A landscape with many peaks, sampled at points; each row gives a point and its height.
A climber steps from a point to the highest of its 2 nearest points, and stops where none of them is higher. Distance is the straight distance between rows; heights are no part of it.
Q491: [175 128 116 184 137 135 140  65 137  73  84 156 159 119 176 173 146 108
 166 115 133 141 149 143 138]  h=644
Q583: [160  96 161  85 139 166  94 171 171 133 132 152 145 152 122  53 149 124
 155 153  80 191 109 154  92]  h=385
Q810: [164 149 147 181 119 139  67 107 138 141  97 134 109 151 131 170 123 148
 143 142 143 118 139 107 191]  h=450
Q947: [ 93  94 107  91 123 138 136 144 138 140 113  80 125 126 174 152 106 116
 139  96 153 139 120 114 131]  h=354
Q731: [147 155 168 139 147 126 156  91 125 101  95 159 125 137 229 140 153  79
  88  95 145  90 120 148 128]  h=362
Q968: [ 72 151 128 206 128 149 160 121 125 101  98 160 154 134 181 186 141  95
 139 122 158 112 124 132 117]  h=57
Q325: [115  89  58 104  94 127 182 133 159 171 158 106 153 105 154  84  94  94
  82  93 140 130 120 146 133]  h=308
Q242: [146 111  79 132  97 100 150 149 126 111 126  70 116 171  50  85 102 139
 135 127 131 144 151 116  71]  h=291
Q396: [120 129 171 101 128 132  87 156 109 116 122 109 113 173  63 119 176 110
 137 114 127  93 161 101 108]  h=381
Q694: [181  98 166  90 150 126  95  61 141 108 106 159 126 106 151 136 179 140
  93 121 101 117 128  96 155]  h=427
Q619: [120 155 152 101 142 108  80  87 117 128 144 177 125  97  73 103 140 124
  97 148 109  97 123  97 140]  h=580
Q312: [132 141 188 110 100 109 119 124 120 142 128 151 129 131 134  45  71 126
 154 197 121 204  90 149 116]  h=532
Q128: [126 153 120 220  99 135 128 149 128 163 162 144 150 137  60 187 134 170
 127 152 151 119 141 124 188]  h=269
Q222: [141 111  97 122 106 102 118 167 154 120 123  84 124 184  64 102 105 120
 156 144 119 167 140 109  55]  h=261
Q180: [157 128 120 108 144 111 115 146 126  98 129 129 112 143  87  15 120 136
 141 154  96 146 152 168  86]  h=435
Q985: [191 114 138 178 113 140  79  63 148 107  87 155 134 145 141 161 141 127
 143 127 141 126 157 118 196]  h=422
Q217: [112 106 115  86 113 104 145 105 109 180 175 151 133  89 141  95  47 108
 110 151 143 171  86 178 154]  h=408
Q106: [146 138 102 127 136 156 153  74 135 143 107 165 164  68 151 165 129 160
 113 139 116 102 150 102 158]  h=460
Q277: [111 178 143 107 140 115 107 104  94 120 141 157 124 104  59  87 135 126
  88 128 115  72 141 115 124]  h=480
Q881: [103 128 101  79 159 123 167  98 117 155 151 156 140  61 163 146 102 121
  90 114 127 114 113 141 131]  h=476
Q835: [161 111 162 159 149 140 113 102 117 104  82 124 102 145 212 184 162 138
 137 102 161 152 120 139 140]  h=407
Q273: [134 102  75 113  95 119 152 138 113 101 127  76 113 152  45  55 108 143
 122 112 139 120 166 144 105]  h=321
Q107: [ 76 163 110 204 112 143 185 147 116 122 118 166 147 130 187 167 129 102
 125 119 170  84 123 132 131]  h=51
Q376: [127 145 110 107 166 111 173  60 117 139 124 173 166  61 162 165 119 147
  96 135 126 112 117 126 134]  h=412
Q390: [ 96 120 112 166 136 142 134 151 136 147 131  87 124 113 160 197 101 184
 145 140 126 152  96 142 168]  h=75
Q573: [122 151 100 134  75 131 186 172 100 139 162  88 126 146  44 128 138 148
 134 118 128 101 133  88 122]  h=127
Q316: [174 130 116 123 110 122 116 146 173 125  90 118 128 149 111  49  95 106
 117 154 113 170 143 150  42]  h=415
Q659: [145  86 171  98 132 139  89 134 137 135  99 104 103 142 161 174 165 146
 150 114 140 139 126  88 142]  h=481
Q525: [112 108 134 106 122 101  91 169 172 137 124  58 128 171 119 147 115 151
 155 136 121 165  91  93 110]  h=289
Q231: [156 134  98 171 141 149 161  68 131 110  92 166 173  87 166 176 130 138
 145 127 131 119 164 130 144]  h=544
Q533: [ 80 140 129 174 150 101 135 152 108 112 123  98 105 185 219 129 133 116
 137  99 165 105  92 137 139]  h=32
Q789: [137 133 110 189  87 162 152 145 131 168 140 145 152 105  97 192 139 178
 140 154 146 124 144  91 183]  h=251
Q322: [163 132 150 167 138 138 157  72 137  48  91 160 166 130 187 166 176  96
 142 105 105 150 133 131 117]  h=554
Q563: [156  92 141 101 126 159  98 184 176 124 120 127 148 174  96  72 146 111
 175 153  90 183 138 138  73]  h=449
Q946: [ 96 148 167 114 132 130 110 146  83 117 111  81 113 196  64 131 156 135
 139 106 148 101 155 119 117]  h=337
Q580: [ 95 117 132 175 140 142 114 131 139 150 124  97 119 128 124 202 120 180
 156 156 118 140 124 109 173]  h=79
Q169: [138 133 155  80 143 114  71 128 127 129 153 168 100 104  86  83 135 117
 126 155  94 130 125 123 123]  h=477
Q495: [ 83 166 157 147 136 121 123 146  89 129 129  70 115 201  65 146 137 159
 135 123 131 111 137 122 140]  h=312
Q21: [121 119 136  88 165 143 141  94 122 118 106 130 123  98 196 155 151 100
 112  97 130 112 132 128 117]  h=428
Q898: [159 162 155  89 107 130  90 131 130 134 109 124 105 127 124 106 131 128
 124 130 109  78 139  87 133]  h=475
Q399: [136  90 168  90 125 131  77 179 140 131 134 115 111 171  75 136 173 110
 169 126 118 121 148  92 108]  h=461
Q279: [152 116 167  83 145 131  74 163 136 124 153 169 107 128 101  60 144 126
 144 162  84 164 116 145 110]  h=421
Q876: [152 150 109 140  78 166 165 149 136 167 137 151 155  85 106 162 137 171
 120 147 128  99 141  80 168]  h=228
Q471: [151 150  80 114  81 124 176 162 116 125 173 108 125 109  51  85 121 134
 120 120 107 103 138 106 100]  h=146
Q317: [ 99 144 117 233 124 126 129 106 132  81 105 164 169 127 161 204 130  94
 161 133 162 141 116 159 111]  h=63
Q509: [138 112 142  93 161 131 101 158 104  89 137 133 104 151  71  23 154 132
 140 126 119 129 159 181 107]  h=390
Q58: [160 143 127 118 128 117 114 139 154 117 119 134 134 131 111  25  95 125
 123 176  88 179 125 164  68]  h=511
Q945: [115 133 169 103 169 120  84 137  84  98 154 168  94 133  60  49 163 122
 120 131 129 129 143 168 112]  h=357
Q433: [ 97 136 117 134  90 119 153 174 129 146 159  79 125 158  47 156 123 147
 154 137 112 124 129  73 126]  h=112
Q874: [118 105 140  82 190 105 124  65 105 126 143 175 116  81 152 153 143  94
 108 125 130 160 109 142 113]  h=515
Q356: [ 99 101 134 132 161  98 121 149 125 120 117  69 113 189 225 125 142 133
 133  83 173 137  85 145 135]  h=27
Q215: [ 91 133  97 222 154 127 146 146 113 122 144 133 135  98 162 208 116 156
 129 132 164 135 102 196 129]  h=69
Q647: [130 102 152 124 143 149 112 114 124 126  87 103 105 132 188 187 149 143
 152 113 148 141 128 108 143]  h=439
Q830: [175 111 145 118 147 146 120  51 138 100  87 152 140 106 170 152 163 134
 118 121 112 120 145 103 156]  h=456
Q19: [ 95 100 113 108 118 118 112 153 163 145 115  55 134 152 161 147  96 146
 138 112 144 167  87 108 134]  h=317
Q798: [ 91 112 128 136 111 150 132 141 138 154 123  97 126 120 104 193 124 160
 159 141 117 127 135  70 157]  h=86
Q457: [113 104  71  83 113 127 181 129 140 175 188 134 160  75 148  94  92 110
  79 110 132 136 100 162 144]  h=356
Q655: [142  94 146  86 129 145  85 191 148 122 136 127 119 162  70  99 156 102
 175 144  96 142 157 119  91]  h=603
Q836: [160 134 168 174 142 139 133  98 121  86  82 150 110 151 226 174 162 104
 119  90 162 136 124 146 125]  h=387
Q113: [106 119 126 113 143 147 142 120 119 129  98 104 117 119 197 169 130 118
 138  96 154 117 131 122 129]  h=398
Q302: [109 137 102 226 153 122 131 113 117 101 119 142 143 110 162 214 118 134
 151 136 169 142 117 174 117]  h=66
Q839: [ 90  98 112 109  96 139 135 172 155 148 146  88 124 127  69 171 116 130
 159 136 105 137 143  73 122]  h=98
Q470: [120 110 131  65 169 111 110  77 117 148 143 164 115  65 147 140 111 114
 109 136 122 141 109 138 134]  h=572
Q716: [111 155 119  95 136 125 121 137  92 108 141 124 108 115  55  68 130 127
 107 112 118  84 161 139 110]  h=404
Q29: [ 93 184 143 191 137 131 134 148  98 143 151  91 125 180  58 163 126 174
 117 131 126 114 135 160 162]  h=292
Q958: [146 117 150  76 112 139  86 144 150 137 110 112 107 123 135 136 135 122
 141 126 114 113 135  83 129]  h=618
Q31: [125 130 150  88 109 108 107 117 126 162 157 158 123  94 131  78  53 113
 129 177 118 186  88 161 135]  h=459
Q899: [ 95 117  89 195 147 143 157 163 128 141 154 100 131 101 166 195 111 183
 130 134 140 145  89 185 158]  h=72
Q961: [109 179 134 215 121 131 110 133 112 149 152 129 145 167  57 177 119 157
 117 141 147 117 145 147 173]  h=280
Q240: [125  76  57 133 116 102 176 115 159 176 148 112 137 132 164  57  94  81
  77 102 139 115 137 155 126]  h=266
Q660: [144 154 162 119 125  99 117 130 127 122 135 145 123 137 118  22  90 139
 147 193  99 195 101 157  92]  h=630
Q352: [175  88 180  65 145 119  73 101 138 126 133 169 101  94 140 125 164 131
  94 126 105 128 116 115 133]  h=403
Q801: [ 88 168 123 174 118 127 178 140 127 123 125 163 131 138 209 132 122  89
 119 114 149  51 124 121 140]  h=44
Q81: [154 185 146 173 102 141  90 129 118 143 103 130 112 158 113 149 112 152
 137 135 142  92 142 101 172]  h=496
Q424: [150 159 105 103  78 145 169 160 139 163 162 143 145  69  95 133 129 156
 109 136 107  94 119  82 139]  h=199
Q780: [134 108 113  99  94 118  97 174 169 136 120  83 131 160 105 116  98 110
 150 133 121 166 125  99  82]  h=255
Q14: [126  89  78 122 148  85 160 113 139 161 166 120 132 141 181  45  89  74
  91 117 121 117 138 173 129]  h=241
Q971: [ 91 149 128 149 130 116 159 139 121 118 120 124 111 159 217 123 128  81
 127  95 158  71 123 121 131]  h=38
Q340: [122 104 148  86 188 128 130 100 118 104 130 158 119 101 178 149 175  82
  98  96 123 135 129 141  98]  h=467
Q299: [109 119  91  89 112 139 154 141  95 101 136  89 114 126  42  64 113 142
 107  97 140 101 164 158 120]  h=352
Q150: [168 163  88 106  75 115 179 165 131 146 185 132 144  73  67  83 134 142
 110 135 106 110 107 110 106]  h=167
Q282: [102 113  88  79 137 108 169 116 113 177 188 155 141  69 145 117  74 114
  93 127 137 144  92 172 145]  h=402
Q751: [140 186 154 132 110 146 108 120 101 122 101 124 117 153  98 111 137 134
 116 117 132  68 158 100 143]  h=636
Q284: [165 131 150 125 166 123 151  47 126  73 101 160 158 107 184 151 178 113
 112 106  97 138 126 124 125]  h=497

For each start below, name the point where the climber stops.
Q985 -> Q491
Q836 -> Q958
Q731 -> Q470
Q968 -> Q655
Q457 -> Q660
Q694 -> Q491
Q390 -> Q655
Q242 -> Q619

Call two points neighbours if one is among the 2 nearest of the other. Go from one point of each pair to the other, from neighbour to neighbour, staying as high as possible. Name the lowest point that can't be avoided.
Q958 / Q619 -> Q352
Q491 / Q881 -> Q376
Q655 / Q491 -> Q583
Q491 / Q751 -> Q985
Q751 / Q958 -> Q898
